Each row is a point on a landscape with many peaks, with its height.
From any point a climber steps to the highest of the 2 points nearest to it. It stops when none of these is higher. Distance is the straight distance between rows; heights are no part of it.
kasas h=154: [  5  12  16   8  -1 -16  -8  -4  19   4  -2 -12  42  -3   0 -21  11  18
  11 -11   7  29]
rotak h=536: [  0  17 -40   9   0  -4 -45   5   4  11   0  21  10 -10 -14 -13 -18   8
  15 -19 -19   5]
liv h=667: [ 30  17   6   4  -2  15 -19 -31   3 -27  -5 -30  41  -3 -14   9  23 -30
   2  -7  21 -22]
fimi h=118: [ -5  24   0   7  20  -7 -20 -29  41 -12  18  -4  39  -6 -10 -14  -9  34
   4   1 -18  31]
lefud h=457: [ -2   5  -5 -17  14  14  -6 -43   4  12  16  12  18 -24 -23   1  34   8
  11 -34 -22 -13]
mera h=613: [-25  -4  16   3 -26  26 -22  25 -10   8  -8   6  21  -2  10 -16 -33  -7
  31  44   9  -6]
busu h=504: [  0 -25  18  -1 -47   8  -3  22 -12  15 -29  -4  -9  -3   5  11 -27 -16
  18  28  32  -1]
Rovo h=447: [  4 -19  14   0 -36 -12   1  18   6  -4 -23 -16 -18   2   1   9 -29 -14
  -5  27  34   1]
nevi h=481: [-17  20  10  17  16   7 -10  33  -8   8   9  18  33  16  31 -35  -9  24
  29  20 -10  27]
pag h=43: [-17   3  -4  -8  38   0  12 -10   7 -19  23   3 -17  -7   1   6  -7  -3
 -33  24 -15 -13]
meb h=642: [ 28   1  -2  -1  -3  -7  -5 -22  11 -28  -6 -27   8   1 -15  15  17 -27
 -12 -14  24 -15]
lir h=598: [  1  19  10  -4  29 -10  -5   5  -3 -23  15 -16   6   5  14 -10   0 -13
 -12  12  -1 -21]
rap h=611: [-10 -31   7   1 -44  35  17  29 -39  26 -14  15 -27  24  22  14 -23  -7
  22  18   3  -3]
Reta h=634: [ 14 -18 -14  -1  13  28  19 -24 -16 -16   0  10  -7  -9 -21  26  34 -26
 -20 -21  -2 -13]
Tosor h=491: [ -4 -14  23  -3  -1 -19  33   8   6   0  -2  -8 -26  10   7  11  -5   9
 -28  12   6  13]
vuner h=300: [-32  -2  27 -17   5 -39  32  -5  28   3  14 -27 -23 -13   4   0  -4  14
 -22  20  11 -10]
nabek h=722: [-23  -1  -3   3  -1  12   1  18 -22  28   1  32 -15   2  11  -1 -16  21
  13   3 -32   4]
kur h=646: [  8 -25  12   2 -21  15  25  24 -25  -7 -18  -5 -36  22  19  21 -15 -23
 -16  29  19  -8]
pom h=33: [ -8  -4 -25  -1  34   5  25 -11   1  -7  17  15 -35  -1  -5  12   0   4
 -34   1 -30   0]
geb h=102: [-11  25   9  -2  14  -6 -26 -30  33 -10  22 -15  42 -15 -13 -11 -17  16
  -6  14  -2   7]
Dizi h=568: [-13  -6  -5 -12  10 -19  22 -26  24  -7  11 -14 -18 -18 -20  10   9  -1
 -27  -3   4 -11]
nabud h=661: [  8  -7  -8   4  23  23   9  -3 -26 -12   4  14  -3  -1  -5  16  18 -15
 -22  -5  -9  -6]
Sav h=582: [  8   0 -36   3  30  16 -12 -26  11 -23  17  28  -9   2 -19  14  -5   8
 -18 -12 -30  12]
lopa h=24: [ -4  -8 -32  -1  20   0  35   8 -14  12   4  15 -57  14  12   7   0   1
 -29  -5 -30  -2]
Beb h=552: [-11  -2  15   7 -12   5 -10  21   1  -2  -9  -1  17   6   6 -13 -22   2
   4  29   9  14]
fupa h=715: [-26  -6  -1 -19 -10   2  14  23 -24  38   5  16 -43  -1  23 -14  -5   0
  29  -1 -23 -30]
Zavel h=487: [  1  -5  10 -11 -27 -34  -3  14  -1  32 -15  -4 -15 -16   1  -6  -2  10
  19 -17   8  -2]
lup h=567: [  6 -26   5  11 -43  30   6  30 -41  21 -31  16 -10   7  10  21 -13 -16
  13  14  20   6]
vogis h=261: [-31  10  29 -25  -1 -29   9  -6  18   7  11 -30  -6 -22   6  -9  -9   2
  -9  23  12 -29]
Lun h=121: [ 21  15 -13  22  -8  18 -28  -7   5  -4 -10   0  57  -3  -8 -20  23  -5
  27 -22  16  24]
nuned h=229: [-21   6  37 -13 -11 -16  -1 -10  14  10   5 -27  21 -24  -4  -3  -7   5
  -6  25  17 -14]
fub h=713: [-25  -5  -9  12 -26  25  -9  36 -14  21   0  26  -4  27  27 -17 -36  20
  44  24 -19  11]
ronom h=584: [ 32 -28  -5  -3 -19  -6  23 -17   5  -7 -18  -7 -20  -4 -21  33  22 -13
 -16 -26  26  10]
Lav h=772: [-33 -10  -6  -8 -15  26   5  20 -30  28  12  29 -32  17  27  -9 -28  13
  33  16 -37 -19]
gokul h=636: [ 32 -21   7   5 -18 -20  20   5  -2   4 -20  -6 -18   6  -2  20  12   1
 -11 -22  21  24]
vures h=503: [-16  10  -4  11  -6  -2 -25  22  20 -10  -3  -2  13   8   8 -26 -40   7
  10  35   4  16]
Puga h=530: [ -8  21  14   1  22 -13 -12  25 -11   6  11   6  17  11  24 -27   2  18
  16  -2 -15   6]
numo h=403: [  4 -19  21 -10 -24 -16  17   5   2   1 -16 -20 -23 -14   1  17  -8 -16
 -14  20  34 -15]
Zan h=14: [  0 -17 -20   1 -13  12  27  20 -33  21 -10  17 -53  29  21  11 -11  -1
 -15   1 -17   1]
fadug h=565: [ 14   0 -46   5  18  15 -17 -16  -6  -9  11  32 -14   4 -17  11   9   1
  -6 -34 -31   4]
losaf h=475: [-24 -16  16 -20 -30 -19  19   5   4  37 -10   0 -32 -25  -4   4 -11  12
   8   7   3  -8]
fubom h=545: [  5  -5   7  17 -14  16  -7  32 -18  -4 -18   3  13  18  16  -6 -12 -13
   8  22  18  11]
feg h=649: [ -8  -3 -18  21  -6   2  -7  -5  13  11 -10  22   0  -8 -20   8 -24  28
  -6  -4 -23  33]
zat h=655: [  2  -1  10   5   7  23  -1  30 -37 -20  -6   2 -11  20  26   3  -8 -32
  -1  28   5 -27]
Vagab h=624: [ 24  12  -8  -1  29   5 -10 -20   0 -25  14  -1  18  17  -5  -4  35  -2
   1 -36 -10  -4]
nep h=442: [ -7 -20  25   9 -13  -2  32  20   2  -4 -11  -2 -16  28  14   8 -23  17
 -18  28   4  32]
Lopor h=112: [ 17   2 -24  25  -2  33 -19 -15   8 -11  -8  20  53   6 -19 -13  23   5
  18 -22   9  42]
Dok h=603: [ 19 -24  -8  -1  -8  15  12 -30   7 -17  -9   3  -4   1 -33  28  21 -11
 -20 -21   9   6]
fasif h=684: [-11   5 -14  19   9  12  -8   8  -7  15   0  34   1   2   0   2 -18  29
   2  -2 -33  27]
tas h=573: [ 17  13 -35  -6  16  -5 -20 -11  -5  -5   7   4  -9 -10 -12  -5  23 -17
   8 -43 -13 -28]
nagu h=656: [ 39  -3  22   5  -7  15   6 -19 -18  -6 -19  -8  35  -1  -7  18  51 -13
  18 -32  22   5]
Tefat h=135: [ 17  25   6  11   4  -1 -21 -15  24  -9   5 -22  61   2   1 -30  19   6
  17 -14  15  26]
Vutaz h=496: [-14  13   5 -20  27   2  12 -54  26  -7  33 -14  14 -20 -18   2  27   8
 -16  -7  -8 -18]
Ribat h=100: [ 21  -4 -20  15  12  28 -11 -32  21 -29   1  20  29  25 -25   4  19  14
   3 -21  -6  43]
samu h=604: [ 17  -3   4   0   0 -20   4 -17  27 -31   1 -27   4   6 -15  12   5  -6
 -25  -4  20   5]
ripap h=88: [-16  25  12  -9  19  -9 -23 -18  24 -18  25 -23  26 -15  -3 -10 -21   1
 -18  30   5 -15]
sobo h=546: [  1 -10  23   1  -2 -23  18  -6  23 -16  -2 -20   3   5  -8  11  -5  11
 -28  13  17  19]
Veva h=662: [ 17   4 -13  12  31   8  -5  -1  -9 -13  11  21  18  21   3  -1  22  13
  -2 -28 -22  24]
segal h=537: [-38 -13  25  -9 -24 -20  17  -2  19  26  -6   0 -21 -22 -10   6 -27  27
   0  24  -6   4]
lubo h=621: [ 11 -10   1  -4 -33 -40   8  30  10  19 -13 -12 -41  25  21  -8 -21  16
  12  -7  10  15]
rakil h=666: [-32 -10   1   6 -22  35 -16  25 -12  10   0  22   4  13  16 -13 -43   4
  33  42 -10   1]
sudo h=202: [ -1  -3  30  -7 -21 -19  -1  -8  10  13 -11 -22  19 -24  -9   5   1   3
   0   4  23   2]
dezo h=596: [ 27  13 -18 -10  12  -2 -11 -29   5 -15   6  -9   5   2 -12  -2  41 -18
  13 -46  -2 -27]
rulig h=555: [ 13   9 -33   8 -14   4 -46   0  -4  10 -10  12  22 -14 -22  -8   2  -6
  20 -33  -4  -3]
malap h=605: [  0  13 -22  -9  16 -21  -4  20  -9   7  11   1 -37   5  15 -17  -4  -5
   1 -15 -19 -24]
tig h=650: [ 18   6   8  13   3  -8   0  24 -20   9  -9   6  21  16  16  -9  24   7
  14 -27   2  22]
kemik h=602: [ -1  10  -5 -15  14 -20  12 -18  16 -12  11 -28 -11 -18  -7   1  16 -19
 -19  -7  12 -32]
zunu h=700: [ -4 -14  21  -4 -12  17  11  19 -22 -15 -12 -11 -18   3  14  14 -15 -36
  -6  40  21 -31]
letus h=134: [  7  14  -7   5  11 -17 -16 -15  29  -8   8  -3  24   4 -11 -15   3  24
   3 -23 -11  25]
Rul h=511: [ -6  19 -25  14  -8  -9 -44  17  14   4  -5   4  20  -4  -2 -29 -28   5
  20   5   0  13]
volez h=352: [-16 -13  34 -18  -1 -25  41   2  13  -5   2 -28 -27  -8  12  14   3 -10
 -24  33  34 -19]
gozeg h=594: [ 22 -16  10  14 -24  11  11  35 -24 -11 -28  -7 -11  28  22  16 -12 -24
   1  24  31   7]
Ritid h=589: [  2   9 -32 -13  12  -8  -3   0 -10  15   3   1 -23 -26  -7  -9  19 -25
   5 -31 -11 -38]
vubom h=625: [ 14   8   0   6  18   0  -1  17 -18 -28   0 -11  -6  17  14   3   1 -27
 -15  11   7 -18]
Guti h=572: [  3  22  -8  -4  18 -16 -22  23 -16   3   9   3  -2   5  18 -22   5  -2
  16 -16 -15 -21]
mif h=476: [ -7  13 -17 -26  31  20   1 -54  13   0  31   2  10 -30 -23   0  34  -9
   0 -14 -16 -33]
Nabo h=547: [ 14   3  -3  -1 -23 -36  -9  30   3  18 -14  -9 -19   9  15 -13  -7   6
  20 -20  11   4]
kez h=690: [ 27   1  14   2 -12  28  -6 -36  -3 -14 -11 -12  44  -3 -23  19  37 -19
   9 -17  20  -7]
fuz h=663: [-12 -15   3  11 -29  24   8  36 -29  23 -11  20  -8  35  29  -3 -20  12
  26  15  -5  18]
fegu h=608: [  3  -8 -20  10   6   6  -3 -20  16 -15   2  12  -3   2 -27  15 -10   9
 -24  -7 -14  20]
dopu h=574: [ -1  23  14  -9  40   7  -2 -11 -11 -24  22 -18  17 -10  13  -4  15 -22
 -14  17  -1 -39]
rada h=599: [-24  -9   7   4  -9  -9   8  -3  15  13  -6   8 -14 -11 -14   9 -27  25
 -12  14 -16  17]
zeg h=659: [-21   8  -7 -19  13  -9   8  18 -22  38  10  16 -29 -19  16 -21  13   3
  21 -16 -28 -31]
vatel h=54: [-39   3  18  -9  34   1  22  -9   9  -8  24   5 -17 -10   6   4 -16  14
 -29  44 -18  -9]
nul h=610: [ 33  -9   6   2 -20  -4  -4  -8  -8  10 -21  -2  18  -8 -10  12  31  -7
  19 -40  19  10]
kapo h=70: [-28  10  28  -5  21   0  -2  -4  11 -15  17  -7  14  -6   5  -5 -25  11
 -18  48  -4  -4]
naba h=618: [-22   6 -18 -23  14  -8  13   5  -8  31   7   4 -30 -34   1 -17  13 -15
  11  -9 -15 -43]
Rud h=699: [ 17   0  -5  12  12   9   2  12 -27   1  -1  16   6  13   4   3  21   0
  -1 -24 -10  10]
Favub h=719: [ 22 -19  -3   9 -32 -22  15  23  -1  17 -24  -1 -31  21   8  11 -14  11
  -5 -10  14  35]
pidol h=529: [-19   4   0 -16   8 -17  14 -50  44 -10  24 -24   0 -19 -28  11  10   9
 -27  -3   7 -12]
Bive h=550: [-12  16   2 -13  47  18  -2  -5 -24  -6  26   9   5 -22  15  -4  12 -19
  -9  20 -17 -38]
naz h=86: [ 15   8 -23  29  24  10  -5 -12  31 -30   6  17  24  23  -7  -6  -3  26
  -9  -5 -15  55]
fada h=178: [ 17   5  23  -1  -6 -18  -3  -8   9  -2  -8 -26  32  -7  -1  -2  16   1
   4 -10  22   6]
depo h=577: [ 27   2 -18   8 -25  -5 -27   5  -9  12 -23   1  17 -13 -13   1  17 -13
  24 -38  14  -1]

Where does a climber stop that starts at each point below?
losaf: Lav
Rul: kez
nep: kez
lefud: kez
fada: fub
Tosor: kez
fadug: Lav
numo: fub

Call two points neighbours if one is among the 2 nearest of the other. Go from one point of each pair to the other, from neighbour to neighbour, staying as high as possible. Name the lowest point that can't be avoided.
Favub, Rud: ronom
zunu, fub: fubom
kez, fub: vures
Rud, Lav: tas
